Points on a hilly landscape, in no order, each with its height.
A ball rolls from a point to whichever of its 2 nearest points has the largest drop for the distance, and stops where none of them is lower. Distance is the straight distance between rows; heights are no part of it.
z_328 height 47.6: [148 155 115 127 111 160 134 136 128 118 135 142 148 105 145 172 130 133
 142 134 136 124 142 129 148 162 112 160 116]
z_387 height 74.6: [169 117 108 165 119 101 138 151 141 108 128 144 116  91  87 135 144 150
 137 134 168 151 144 180 156 166 119 158 152]
z_171 height 41.4: [109 141 134  97  82 114  95 126  76 206 143 137 108 137 123 122 102 136
 126 151 188 137 145  88 100  90 137 113 117]
z_933 height 35.4: [144 133 136 170 149 114 143 166 128  77 168 111 103 161 104 140 139 114
 147 125 149  88 145 170 110 149 131 141 168]
z_431 height 65.1: [133 123 119 126 136  88 103 105 105 201 121 118 119 118  91 126 117 134
 121 129 144 174 135 150 165 134 141  90 128]
z_783 height 47.4: [122 159 186  48 190 116  82  82 122 150 144 110 140 155 127 179 126  83
 118  92 150 112 109 114 157 173 161  70 152]
z_799 height 25.8: [106 114 155 109 153 105  96 112 107 143 160 101  84 169  99  67  90 143
  99 158  94 149 127 162 134 122 229 152 149]
z_272 height 54.4: [151 203 180 112 126 176 138 142 120 141 186 156 105 157 128 179 114 101
 159 123 160  63 141 102  98 170  97 141  99]
z_563 height 60.4: [107 145 128 158 134 135 189 144 131 110 182 135  99 119 120  59 137 149
 169 158 122  86 137 146 132 114  99 220  89]
z_725 height 25.7: [160 119 144 104 177 123 162 118 150 163 127 106 154 167 156 101 147 103
 111 124  96 110  49 134 182 132 104 115 123]
z_924 height 47.7: [143 138 125 107 190 138 155 107 154 123 133 113 147 172 139 141 125 110
 156 101 120 107 117 159 174 165 111 128 149]
z_510 height 31.7: [146 144 113 104 107 110 176 111 171 128 129 143 150  70 103 101 175 151
 104 148 190  98 100 126 159 142  56 193  90]
z_910 height 16.0: [150 135 120  73 172 146 124 101 145 143  94  96 165 130 157 130 130 132
 116 135  45 167 106 132 188 112 181  97 121]
z_886 height 30.2: [185 168 137  94  45 190 106 152 117 131  74 144 111 118 134 139 111 118
 125 167 121 166 116 119 139 107  95 138  76]
z_54 height 74.4: [180 124 114 165 108 101 154 172 154  95 133 130  85 101  66  90 153 133
 115 138 169 153 111 194 143 162 105 171 135]
z_130 height 69.2: [ 33  94 196 132 143 150  85 128  89  83 150 131 111 163 126 129 122  97
 138  87 121 114 147  84  61 112 155  75 134]
z_616 height 35.5: [115 121  95 140 146  94 149 124 128 139 128 128 159 112 136 114 150 146
  98 135 128 127 105 119 153 126 138 160 121]
z_650 height 29.8: [106 140  97 146 143  88 166 139 129 103 154 143 147  87 102 173 141 169
 152 128 173 103 182 142 128 167 124 182 144]
z_607 height 38.6: [150 124 137 101 138 158 101 111 159  68  60  94 141 111 131 212 118 112
 164  83  84 145 165 142 134 129 118  61 159]
z_793 height 72.1: [100 117 178 117 134 187 112 118 108 139 165 160 115 167 179 114 120  85
 160  99  96  72 118  69  63 108 108  67 111]
z_386 height 70.7: [ 90  97  96 159 107 119 119 152 110 102 102 126 165 137 168 149 135 137
  87 136 100 118 118  76  80  90 145 135 114]
z_743 height 26.0: [146 111  99 132 162 131 163 104 135 180 112 118 134 117 124  38 128 141
 103 128  91 192  66 156 185 127 150 141 103]
z_174 height 25.0: [ 95 134  87 113 115 144 141 114 110 161 157 159 147 114 161 128 120 143
 130 141 118 103 133  74 116 114 137 159 102]
z_350 height 53.4: [172 128 166 115 144 156 119 139 139 130  97 130 149 168 189 142 127  70
 156 102  99 106  89 114 107 102  48  57 108]
z_682 height 20.0: [170 131 131  74 172 148 141 102 149 148  91 111 177 137 159 111 137 130
 127 131  73 176  80 146 206 145 130 111 120]
z_980 height 35.1: [139 111 105 157  84 128 159 140 130 169 126 172 141  66 138 110 140 138
 138 136 189 128 142 107 110 121  49 145 112]
z_568 height 36.9: [114  99 104 155 101 150 133 146  97 100 113 129  93 124 122  78  75 150
 154 161  84 203 170 154 107  85 162 141 129]
z_526 height 70.0: [ 71 109  96 116 125 134  94 106 100  80 117 130 129 119 131 174  89 164
 119 127  88 145 181  95  95 106 202 125 151]
z_360 height 50.1: [102 172 171  83 163 127  98  91 127 135 183 139 140 148 131 194 133 102
 148  83 182  79 122  96 121 179 123 108 139]
z_795 height 29.2: [126  89 107 154 158 114 158  95 148 204 147 115 117 128 151  21 128 109
 102 130 101 135  61 105 140  94 117 103 121]
z_903 height 25.9: [ 99 151 112 129 126  96 191 135 124 115 176 135 141  82 109 126 148 175
 162 132 179  90 191 123 122 138 109 216 123]
z_132 height 43.9: [103 162 162  96 152 183 133 114 114 131 190 148 119 172 146 140 111 113
 159 107 120  91 148 122 112 159 152 134 117]
z_633 height 41.9: [126 132 138 127 164 104 146 100 120 202 183 132 103 148 101  58 124 115
 150 127 152 125 116 166 169 143 118 119 136]
z_754 height 33.3: [109  84 113 170 129  97 126 162 104 105 142 116  85 166 117  72  91 153
 112 148 100 165 133 145  94  81 181 146 133]
z_98 height 55.5: [124 173 166 127 124 176 164 156 118 140 202 146  97 156 129 129 125 117
 174 151 150  59 144 119  98 140 101 157 102]
z_702 height 33.2: [112 165 122 124 142  99 159 139 138  97 167 123 163  95 118 210 167 151
 138 123 191  59 154 103 119 160 115 189 143]
z_192 height 58.0: [144 152 138 163 110 147 160 181 124  68 170 132 102 133 112 141 141 125
 156 161 169  80 154 147 102 132 106 201 124]
z_466 height 27.0: [189 134 142 115  95 157 109 146 122 110  83  99 100 133 141 117 122  97
  98 166  94 150 103 134 151 105 150 128 104]
z_503 height 67.1: [149 178 191  61 163 171 119  93 122 161 169 145 114 163 113 144 108  97
 177 114 158 124 144 156 162 186 132  94 137]
z_781 height 66.6: [146 162 159  78 156 133 100  86 123 183 134 137 132 148 111 164 107  98
 180  93 170 143 156 158 175 176  96  69 148]
z_879 height 49.0: [130 143 124 126 161 130 166 119 169 118 143 121 158 131 147 146 147 120
 149 122 128  88 102 126 158 139  77 154 126]
z_87 height 29.1: [135  96 103 168 129 141 177 153 155 112 105 136 101 131 113  23 137 122
  98 129 102 201  64 166 121 127 131 153  96]
z_95 height 20.9: [116 125 113 149 111 126 187 123 186  55 133 149 162  89 122  82 172 151
 115 127 147  86 126 126 121 132  67 217  89]
z_201 height 50.7: [124 107 103 164 151 110 174 108 163 116 117 151 153 101 111 120 140 145
 166  98 155 130 141 164 163 155  67 155 140]
z_695 height 27.3: [150 100 122 165 138 160 151 146 187  30  77 148 174 142 150 147 124 117
 157  79 100 138 120 162 118 156  71 137 150]
z_425 height 48.6: [140 190 180  62 161 141  76  87 140 125 159 115 133 160 134 209 120  95
 135  94 144  98 132 112 137 175 165  88 159]
z_44 height 46.2: [ 99 122 152 124 127 126  89 136  94 153 116  97  98 159 117  94 111  99
 121 149 111 135 138 130  99  83 151  76 108]
z_644 height 32.2: [ 94 102  79 155 148 112 168 137 133 110 127 121 124 130 147  64 116 167
  77 168  89 158  78 128 134 108 176 197 112]
z_134 height 66.2: [117 130 152  96 149 118  90  72 121 215 136 145 130 117 103 145 128 107
 155  85 174 138 153 123 163 154  92  44 146]
z_471 height 71.4: [ 69  94 116 155 119 136 129 137 120 127 158 140 151 142 187 109 128 117
 103 127  93  72 120  41  52  73 129 110 117]
z_140 height 64.1: [171 168 142  91 147 129 117 106 129 136 149  98 124 150 126 151 125 129
 105 152 111 114 112 145 176 165 189 155 145]
z_311 height 25.6: [173 130 120 111 147 143 163 127 171 103 101 130 146 132 134  88 152 132
  97 130 106 144  50 164 193 162 119 163 114]
z_74 height 70.3: [ 96 111  89 124 107 123 100 123 122  76  90 120 154 116 149 168 123 163
 105 131  89 140 149  88  99  97 184 140 142]
z_955 height 54.8: [191 167 172  83  94 146  88 147 132 153  86 104 123 127 146 190 141  84
 131 133 110 124  93 112 126 107  96  65  83]
z_699 height 40.8: [137 141 135 110 162 106 134  92 134 227 173 120 116 146 115  89 137 102
 126 130 161  95  91 137 180 148 102 121 124]
z_90 height 11.3: [128 112 118 113 171 129 120 105 133 124 101  85 141 137 137 103 129 136
 102 127  40 172 112 148 163 118 187  80 142]
z_301 height 33.9: [ 81  67  90 170 127  99 132  99 125 165 116 148 154  85 146  69 118 147
 123 119 113 169 152 106  92  88 122  98 141]
z_224 height 46.6: [132 128 147  91 200 125 132  96 135 147 133 106 139 185 125 123 122 112
 153 106 108 139 119 161 179 156 131  85 154]
z_155 height 15.6: [116  81  83 179 148  85 136 137 145  96 103 123 139  87  96 112 147 181
  90 108 113 172 104 155 131 140 174 161 167]
z_853 height 33.7: [179 129 128 151  87 156  84 157 139  51  97 123 106 118 128 210 142 115
 144 123 114 121 171 120  78 130 128 113 159]
z_960 height 24.1: [158 134 138 113 107 141 104 132 123 101  88  92  94 126 126 157 117 119
 116 158  80 144 137 126 135  95 177 112 137]
z_881 height 28.7: [199 143 135 115  58 174 111 163 126  99  74 132  94 126 127 120 123 107
  90 170 123 147  99 137 132 112 114 148  94]
z_179 height 52.2: [101  82  97 197 154  75 168 124 145 151 130 162 117  81 101  61 116 150
 154  90 128 186 143 177 136 144 104 141 150]
z_512 height 27.5: [152 137  93 113  94 153 153 138 163  60 114 151 153  95 121 139 147 147
 101 148 138 114 108 142 154 165 111 198 113]
z_929 height 63.6: [204 154 157  82 139 137 128 134 140 148 121  89 107 163 130 119 120 118
 114 175  96 137  99 158 193 145 188 140 132]
z_717 height 24.6: [125  85 118 206 142 130 146 139 176  45  89 131 174 135 144 159 141 128
 153  73 111 121 127 146  90 144  90 126 153]
z_674 height 51.5: [107  97  87 177 144  88 175 131 150 123 129 152 145  76 100 103 133 171
 160 105 143 155 154 175 154 154 111 167 153]
z_826 height 75.4: [101 102  96 158 137  25 164 159 116 148 148 135 136  70  93 105 153 172
  92 113 187 133 145 142 117 123 126 158 166]
z_893 height 69.5: [ 48 106 148 120 128 139  79 121  96  80 130 124 120 139 132 152 108 133
 131 111 105 124 161  89  63 106 184  95 137]
z_104 height 29.5: [137 101 107 184  89 135 128 151 150  65  89 153 151  93 129 152 143 136
 131 114 145 146 144 146 105 143  91 136 139]
z_992 height 36.2: [156 134 130 153  73 149 117 154 102 145 103 158 117 107 112 130 129 131
 147 146 162 163 142 144 125 123  84 136 105]
z_121 height 45.5: [ 88 107 169  91 200 113 108  69 122 160 148 107 121 192 121  88 121 104
 141  91 122 122 105 140 156 148 153  73 156]
z_988 height 31.8: [129 128 125 153 124 131 130 161 106 119 166 130  94 154 116 119 117 126
 136 156 135 115 146 157 116 127 148 164 140]
z_265 height 22.2: [ 95 114 117 120 163 101 118 105 110 136 175 108 112 153 116 106 104 156
  95 145  99 123 128 141 148 142 223 174 152]
z_972 height 20.7: [ 96 123 106 100 110 149 107 102 106 126 124 109 100 131 125 102  67 167
 138 170  88 177 166 123 137  88 204 150 133]
z_789 height 24.7: [117 112  87 143 104 127 185 129 186  57 101 155 179  85 120 128 160 166
  97 122 142 117 121 126 127 155  97 202 116]
z_883 height 24.8: [ 78 144 139  90 134 147 117 118 120 150 168 129 134 162 172 124 107 120
 105 149  93 102 117  84 116 116 188 143 110]
z_472 height 72.5: [113 111 173 144 148 161 116 123 135 123 130 129 126 184 169 110 123  71
 173  86 106  95 128 106  70 104  80  40 118]
z_839 height 42.3: [118 133 137 112  91 128 111 137  86 212 162 160 100 131 141  98 109 116
 125 144 201  88 137  64  81  79 108 105 110]
z_552 height 35.6: [ 61  83 108 153 103 108 106 108 104 177  99 151 151  73 131 108 105 156
 140 113 116 188 197 104  81  85 114  79 132]
z_145 height 17.8: [134  89  83 186 131  96 125 125 168  66  69 128 141  89 105 136 156 157
  85 100 115 166 102 142 125 146 140 134 158]
z_135 height 75.6: [104 113 117 160 168  18 173 135 144 142 163 113 135  91  90 106 172 161
 120  92 186  93 140 140 132 130 113 158 149]
z_543 height 34.0: [ 98 109  83 145 143 101 167 132 146  97 137 125 159 103 145 101 156 163
  76 141  99 117  83 108 143 123 153 196 113]
z_896 height 17.3: [120 124 120 127 168 122 127 116 121 119 139 103 132 160 140 119 120 132
 121 131  74 132 126 150 152 142 184 135 139]
z_69 height 46.3: [150 180 116  81 135 158 121  98 125 145 133 144 161 110 150 214 126 141
 135 131 119 127 129 108 168 179 141 153 123]
z_287 height 26.1: [134 108 108 133 116  79  94 122 140 148  63 107 176  91 121 163 163 128
  71 118 140 163  96 111 149 119 117  86 130]
z_832 height 14.1: [105 150  99 136 146  97 186 119 160  80 157 133 148  85 127  94 172 172
 140 142 132  86 136 122 140 126 113 240  94]
z_94 height 21.2: [170 104 110 142 119 107 120 125 165  95  40 113 141  91 105 118 153 133
  58 113 117 184  63 138 141 140 121  97 126]
z_416 height 38.0: [128 145 109 125 149  69 161 114 137 180 156 128 134  80  88 121 146 156
 126 143 183 106 130 151 185 151 108 186 124]
z_984 height 68.0: [118 148 201  93 144 165  97 131 108 140 141 112 113 183 129 110 120  78
 152 109 107 112 132 136 117 121 147  53 115]
z_599 height 65.8: [ 93 111 135 114 129  98  81  77 111 189 133 156 145  93 107 141 127 124
 167  84 187 142 186 120 135 152  93  64 165]
z_608 height 62.1: [140 148 122 116 136 149 156 135 115 152 168 127 101 151 119  86  99 139
 138 177 115 135 128 177 174 143 167 197 116]
z_31 height 32.3: [119  94 110 166 107  94  97 165 113  87  77 106 152 100 136 183 151 146
  88 109 135 134 152  93  69  90 147  91 166]
z_605 height 40.5: [106 144 107  96  66 112 103 134  78 208 123 133 108 130 127 110  84 156
 125 171 174 164 139  84 134  50 134 117 101]
z_372 height 54.1: [153 147 182 107 121 143  93 152 135 129 107 111 123 157 160 176 130  78
 147 100  97 103 109 106  93 110  98  50 106]
z_865 height 56.8: [125 158 144 167 118 183 163 169 127  84 169 152 108 154 137 135 126 116
 172 133 123  73 158 134  92 138 100 177 113]
z_148 height 45.8: [121 147 185 121 142 189 124 147 111 110 176 126  91 204 136 108 110 101
 153 140 112  80 153 143  96 141 173 129 122]
z_106 height 28.0: [167 132 131  97 145 163 166 138 173  78 106 130 165 141 169 108 143 120
 119 132  80 129  70 145 167 160 105 154 111]
z_464 height 27.9: [153 136 139 101 140 122 122 124 148 176 123 102 153 152 166 128 149  97
 101 134 107 106  55 106 151 118 107 106 103]
z_391 height 63.1: [202 143 136 115 136 133 139 140 126 141 122  87  76 146 116  76 121 120
  96 171 103 150  70 173 192 136 180 172 130]
z_380 height 59.3: [140 167 141 151 127 144 182 147 143 100 171 131 109 121 115 113 150 144
 178 148 157  70 155 145 128 133  68 208  91]
z_647 height 35.0: [144 131 114 132  79 146 111 121 107 166  90 156 143  84 123 150 133 120
 149 127 147 166 158 132 136 120  85 105 106]
z_45 height 33.5: [143 166 133 122  63 168 105 132  96 160  83 164 127  93 131 180 115 130
 148 120 143 143 163  96 110 105  84  94  89]
z_956 height 19.6: [149  87  94 168 133 109 114 113 177  74  39 122 157  88 100 125 153 146
  84  86 121 199  92 150 122 136 113  98 149]
z_502 height 68.8: [ 52  94 205 114 144 130  77 110  92 130 147 109 106 158 120  94 133  86
 130  99 121 125 132 104  82  96 145  45 126]
z_456 height 30.3: [144 191 143  75 103 168 125 136 105 148 158 134  91 185 158 147  69 147
 106 174 130  96 100  85 134 110 189 176  96]
z_497 height 35.2: [131 132 114 137 104  94 126 177 119 102 129 117 136 126 146 180 160 129
  90 134 163  87 115  95  89 120 132 153 135]
z_775 height 49.8: [103 131 116 147  80 182 159 166  86 146 158 182 111 128 153 101  96 151
 168 151 149  92 168  74  59  91  91 156  96]
z_393 height 46.4: [ 74 115 190  78 186 104  79  64 111 158 164 111 127 163 115 132 148  94
 117  90 151 121 116 120 159 167 165  79 165]
z_944 height 47.1: [121 146 136 126  90 154 102 139  88 164 109 120 109 146 127 118  96 105
 130 150 120 139 136 106  93  80 133  91  87]
z_338 height 52.6: [157 120 148 136 103 166 126 150 150 138 121 146 146 133 200 141 142  85
 150 117 112  82  87  78  85 115  49  99  95]
z_252 height 45.1: [ 99 108 155 138 142  96  94 126 109 176 136 115 115 162 118 114 133  95
 106 117 137 110 124 122 103 118 122  65 131]
z_673 height 74.2: [211 129 130 140 103 146 136 156 162  72 103 131  89 131  86 112 149 116
 112 138 145 139  89 191 151 160 100 147 134]
z_768 height 25.1: [184 138 111  76  67 124  92 132 161  88  71 136 147  98 127 163 153 132
  55 151 132 132  77 127 152 164 105 141 110]
z_593 height 64.7: [143 148 133  98 156 106 107 100 118 168 144 107 109 135 100 132 115 121
 126 140 144 143 131 164 177 166 171 115 152]
z_319 height 22.9: [106 109 101 116 127  57  89 113  99 160  88 102 124  82  94 163 133 161
  91 129 151 180 157 138 145 112 168  86 162]
z_554 height 30.5: [122  96 114 166 131 130 167 159 137  94 137 122 102 146 130  49 121 130
  97 146  98 159  78 157 118 107 151 176 101]
z_420 height 28.8: [130 128 129 128 106 151 111 160 108  96 151 117  79 172 132 124  91 133
 130 170 117 118 147 124 103 101 183 170 139]
z_418 height 28.1: [106  89 120 187 154 103 123 120 156  92  98 137 174 128 118 182 143 136
 147  73 140 130 149 138 119 150  90  93 171]
z_953 height 73.4: [116 110 151 163 148 124 108 139 137 121  97  90 143 155 133 118 137  92
 138  98  89 133 120 140  98  96 101  42 136]
z_749 height 31.3: [166 121 134 160  83 144 107 167 153  53  82 138 123 109 120 182 152 118
 132 123 145 142 152 144 116 143  97 131 141]
z_938 height 42.2: [ 81 140 139  83 146 156  93  76 112 113 131 148 159 119 142 182 120 129
 144  90 103 131 159 100 123 160 172  85 134]
z_926 height 19.9: [155 152 128  84 126 165 109 111 123 123 108 114 123 115 125 159 107 129
 148 143  89 154 160 140 156 132 169 113 125]
z_579 height 62.7: [169 129 115 131 118 142 150 132 121 137 123 110  93 126 111  78 104 155
 111 177  95 172 112 175 174 129 180 188 127]
z_796 height 31.9: [175 165 137 113  63 177 102 158 102 116  84 151 116 111 140 190 111 130
 136 141 137 144 145 105 119 109 107 132  93]
z_6 height 20.6: [ 92 141 107 132 150  95 179  93 153 118 185 134 151  84 118 118 159 172
 153 131 139  83 170 115 154 141 119 219 114]
z_214 height 38.1: [ 87 118  87 113  73 116 111 130  90 162 105 147 127  93 126 121  91 178
 135 143 138 201 180 109 118  70 134 125 116]
z_965 height 29.9: [143 144 108 117  97 129 171 141 156 111 128 143 133  87 101  95 146 156
 105 170 162 114 104 146 158 151  92 219  93]
z_801 height 36.3: [174 122 144 130 116 145  87 126 164  36  91  87 116 115 128 218 133  98
 158 104  89 119 156 109  95 125 139  76 175]
z_169 height 43.1: [ 96  95 162 142 198  98 138 100 128 176 184 128 100 175  98  43 119 112
 144 103 138 118 112 170 142 140 129 102 151]
z_322 height 44.3: [122 112 153 138 166  97 117 112 124 180 150 110 111 171 111  74 138  96
 122 111 123 132 108 146 127 120 126  58 132]
z_757 height 39.4: [ 69 122 106 133 134 126 140 100 125 151 184 158 139 111 130 116 118 147
 156 120 145 101 177 124 116 151 127 148 137]
z_715 height 30.6: [107  95 112 168 122  97  91 124 140  90  84 119 162  98 118 190 146 139
 121  92 124 146 164 124  99 125 129  71 162]
z_611 height 72.8: [129 117 156 154 170 144 139 148 142 108 147 110 131 206 161 112 129  69
 155 100  98  69 102 130  83 121  83  72 139]
z_359 height 51.8: [136 138 138 144  92 177 136 148 122 147 138 177 137 118 176 153 128 111
 151 118 132  73 125  65  75 111  67 108  89]
z_382 height 39.5: [146 154 124 130 138  95 151 103 142 194 167 125 120 101 109 116 142 121
 137 141 179  89 113 138 181 137  76 155 118]
z_999 height 35.7: [115 134 108 144 114  98 152 163 119 101 137 132 156 103 135 175 167 152
 110 139 187  86 137 100 115 125 117 184 136]
z_538 height 42.1: [148 157 154  77 172 131 135 101 133 198 162 121 131 156 146 146 132  95
 147 125 153  82  93 115 165 161  89 101 128]
z_852 height 37.2: [108 107 104 157 140 115 135 110 131 148 145 139 151 117 136 123 136 131
 144 119 133 115 139 117 122 137 111 120 127]
z_489 height 47.9: [146 128 134 146  75 179 113 165  93 146 109 136 104 154 156 103 116 109
 140 153 112 140 127 112  99  77 100 121  78]
z_645 height 41.6: [ 66 144 140 109 151 156 147  98 132 119 195 167 139 129 135 140 126 144
 167 108 132  72 174 114 106 169 144 161 136]
z_784 height 56.2: [165 163 165  68 147 128  91 107 125 168 104  86 123 156 109 139 122  96
 130 132  99 147 125 147 176 125 163  63 133]
z_424 height 15.0: [114 155 122  89 117 177 113 104 105 135 132 131 130 134 147 121  94 146
 144 151  88 156 161 138 147 129 182 135 110]
z_734 height 43.7: [104 154 147  65 143 170  90  78 110  88 134 128 119 109 120 193 105 131
 152 108 104 138 181 113 125 157 195 112 160]
z_500 height 68.5: [ 79 109 207 119 146 159  93 122  95 129 162 114  80 183 117  81 121  82
 155 108 117 136 151 143  90 116 154  67 132]
z_946 height 21.0: [110  97  95 137 128  77  89 114 116 117  89  89 112  80  91 156 119 161
  96 137 110 184 143 124 136 108 185  97 159]
z_733 height 33.6: [145 113  97 148 104 112 178 124 166 142 119 155 164  59 119 115 153 151
 127 135 192 114 128 114 141 129  45 164 122]
z_750 height 53.1: [159 203 167 112 150 161 145 144 141 114 187 121 109 165 121 187 121  98
 168 114 161  60 138 135 120 181 101 141 135]
z_897 height 44.9: [166 179 137  70 162 124 123 105 152 127 137 113 157 143 151 212 133 116
 134 120 118 109 118 127 169 188 150 129 138]
z_546 height 48.8: [161 152 137 146  99 152 123 157 130 121 133 147 133 133 140 184 142 110
 142 120 154  98 134 122 107 141  75 121 116]
z_188 height 27.6: [135 106 110 139 186 103 166 110 149 187 131 102 114 145 132  42 142 114
 105 118  99 146  48 147 174 112 139 125 128]
z_370 height 65.4: [106 112 119 128 124  77 103 105 107 190 140 141 138 103  95 132 131 138
 129 113 174 165 170 146 147 141 122  80 153]
z_613 height 30.4: [126 103 130 168 122 185 160 137 163  71 106 163 165 136 178 129 141 106
 160  93  97 111 119 133 105 132  54 129 120]
z_305 height 29.0: [170 131 146 126 114 133 109 146 124 139  96 106 127 140 142 116 139 108
  98 145 113 143  85 132 149 113 113  98 100]
z_667 height 35.3: [106  92  81 150 118 100 121 141 114  93 116 116  76 125 123  81  78 178
 114 156  86 201 151 141 114  80 189 155 150]
z_36 height 67.6: [145 158 201  74 159 192 106 109 118 138 131 131 109 165 110 129 112  85
 188 100 126 138 160 147 140 151 138  57 142]
z_542 height 27.7: [116  92  85 162 151 123 172 123 155 129 108 131 133 107 128  38 135 139
  82 116  87 185  52 141 148 137 143 151 100]
z_668 height 18.4: [112  90  82 152 145  72 109 119 119 111 104 107 152  92 119 157 136 175
  92 133 110 160 135 134 141 127 183 141 170]
z_227 height 35.8: [142 157 120 126 125  99 124 139 128 104 137 131 144 109 114 230 150 137
 127 127 193  91 162 122 123 173 135 153 155]
z_238 height 28.9: [113 111 160 138 154 113 108 129 103 136 152 110  74 171 101  71  98 124
 126 133  89 147 135 172 113 115 187 100 143]
z_63 height 37.4: [148 133 103 131 106  82  99 129 128  99 109 127 162  83 122 231 159 153
 104 129 166 123 151 103 124 155 136 130 163]
z_698 height 23.2: [180 117 105 100  72 120 103 125 160  82  57 128 129 109 110 128 152 122
  57 150 122 165  78 142 149 134 131 129 119]
z_814 height 24.5: [131 102 108 143 114  46 103 143 101 163  79 110 149  90 106 154 153 151
  71 109 165 165 131 120 127 106 133  86 154]
z_723 height 73.2: [115  94 152 170 170 104 109 130 131 100 121  94 135 198 143 117 145  86
 123  84  92 100 101 131  86 104 114  57 143]
z_233 height 74.0: [194 116 135 153 129 145 137 158 154  77  82 119 114 150 110 103 138 110
 128 127 108 154  92 180 146 139 108 121 131]
z_38 height 43.4: [141 167 141  99 172 100 119 112 148 157 156 106 145 150 133 182 146 101
 124 129 150  90  92 117 162 173 125 128 145]
z_641 height 39.3: [ 93 125  89 100  72 109 117 144  85 173 130 147 115 117 136 125  90 200
 125 160 184 188 163  94 130  67 142 151 132]
z_637 height 31.2: [102  96 142 180 143 102 121 159 106 132 142 114  91 160 107  54 107 118
 119 131  95 141 125 165  86  96 150  88 135]
z_880 height 38.4: [129 110 116 166 103 182 140 136 111  90  96 129 114 133 134  85 101 122
 159 139  68 187 160 152 100  95 144 123 113]
z_812 height 33.8: [129 106 104 152  79  93 108 180 120  78  96 123 136 117 132 161 152 136
  74 149 155 131 122 102  91 102 137 134 141]
z_244 height 27.4: [110  94 103 184 101 146 163 136 177  53  94 159 186  88 136 143 154 152
 124 104 132 131 133 138 116 156  82 171 133]
z_861 height 23.3: [160 122 112 111 177 123 170 102 161 153  95 119 156 137 131  92 147 120
 116 107 100 152  55 152 200 150 107 136 120]
z_545 height 55.4: [179 186 180  57 125 138  86 125 135 158  89  87 127 121 137 198 129  87
 129 129 105 131 105 128 157 121 137  62 119]
z_710 height 48.9: [106 127 108 148  78 167 138 147  91 159 150 163 104 133 142  84  96 127
 149 159 135 131 143  96  84  81 106 148  90]
z_854 height 30.7: [137  94 112 158 133  92 130 107 121 215 118 117 115 115 124  50 137 106
  95 149 137 136  87 101 135  85 111  80 113]
z_183 height 36.4: [139 101 117 161  43 147 131 157 115 156  93 177 132  85 118 115 143 130
 131 143 193 159 143 112  99 104  60 124 100]
z_912 height 30.8: [157 189 160  88 103 151 116 144 107 173 157 120  96 166 134 152 106 113
 128 172 145 100 122 113 139 127 157 152 101]
z_835 height 28.2: [124 176 122 100 112 161 140 132  95 175 166 152 121 141 143 143 112 140
 131 155 134  92 128  89 127 136 137 171  93]
z_309 height 71.8: [ 77 105 135 135 115 166 110 115 111 142 139 166 148 133 194 122 119 110
 134 105  90  75 132  41  54  94 126  85 106]
z_774 height 24.9: [128 123 126 112 112 147 118 126 112 101 124  88  64 161 123 101  77 142
 135 178  78 161 147 135 119  81 204 158 153]
z_108 height 26.9: [184 146 117  99  71 155 118 147 170  75  91 152 144 102 129 141 142 120
  86 149 138 127  93 148 145 166  80 151  87]
z_324 height 27.8: [113 171 140  67 136 174 124 115 109 155 154 123 116 181 163 119  84 137
 108 167  90 104 105  86 126 113 199 160  96]
z_15 height 51.6: [136 182 162  85 179 127 137 103 143 128 179 123 139 161 115 189 118  94
 168  95 184  68 136 129 140 197  79 128 166]
z_20 height 71.0: [ 53 105 118 146 124 119 123 148 108 106 160 123 139 165 152 123 129 142
 101 129 109 103 136  84  62  86 164 138 125]
z_728 height 36.8: [108 124  93 135 125  82 159 125 130 167 153 136 136  79 107 104 140 155
 113 150 155 141 125 140 164 130 125 187 117]
z_133 height 37.0: [ 93 118 104 138  79 110  97 128  87 163  77 140 140  73  98 147 101 156
 141 124 146 185 190 118  95  87 119  84 133]
z_403 height 21.3: [ 77 144 111  94 107 143 117 104  95 153 140 146 138 156 151 135 101 152
 122 143  99 124 144  80 103  99 171 142 112]
z_346 height 32.1: [107  75 117 179 133 104 119 109 124 190 124 131 129 110 143  62 127 110
 120 119 136 142 127  98  91  83  97  58 121]
z_24 height 50.8: [106 127 125 168  86 179 160 156 111 149 162 185 121 116 170 119 129 124
 149 129 147  63 151  53  54  89  83 142 107]
z_404 height 75.2: [118  93 106 161 116  38 160 194  93 122 139 134 112  91 100 114 124 171
 103 118 195 153 177 159 106 117 129 167 176]
z_513 height 40.4: [114 140 127 104 139 143  91  89 134 105  86 119 162  92 128 202 118 139
 155  97  82 150 175 123 139 144 152  68 150]
z_459 height 61.3: [121 146 127 143 133 137 184 155 131 101 167 113 107 143 116  77 127 148
 139 170 114 106 119 169 140 123 146 227 105]
z_549 height 73.7: [153 113 135 169 141 133 119 147 130 103 106 106 121 146 125 129 132 103
 140 118 106 155 126 168 132 123 129  89 138]
z_185 height 49.9: [127 135 124 153 148 104 163 119 153 127 132 134 156 108 120 149 160 134
 148 116 168 100 115 142 163 151  68 172 140]
z_511 height 74.9: [155 111  93 150 104  77 132 171 107 105 137 147 102  80  78 148 123 167
 132 141 195 149 184 170 135 134 124 179 183]
z_144 height 38.7: [176 141 145 153 149 138 126 142 149  54 150 109 100 173 121 178 136  86
 157 117 134  79 147 159 113 159 130 119 176]

Call two points neighbours if one is among the 2 nearest of the other. Go from one point of each pair to the other, from neighbour to neighbour, staying as low as possible. Name the highest point that can't be avoided.
z_155 and z_861 | z_183
z_861 and z_466 | z_305
z_702 and z_121 | z_750
z_466 and z_743 | z_593
z_717 and z_155 | z_999
z_155 and z_832 | z_512

Two balls start at each pair of points below. Name the first point that both come to, or write -.
z_568 and z_133 | -
z_955 and z_984 | -
z_132 and z_328 | z_616
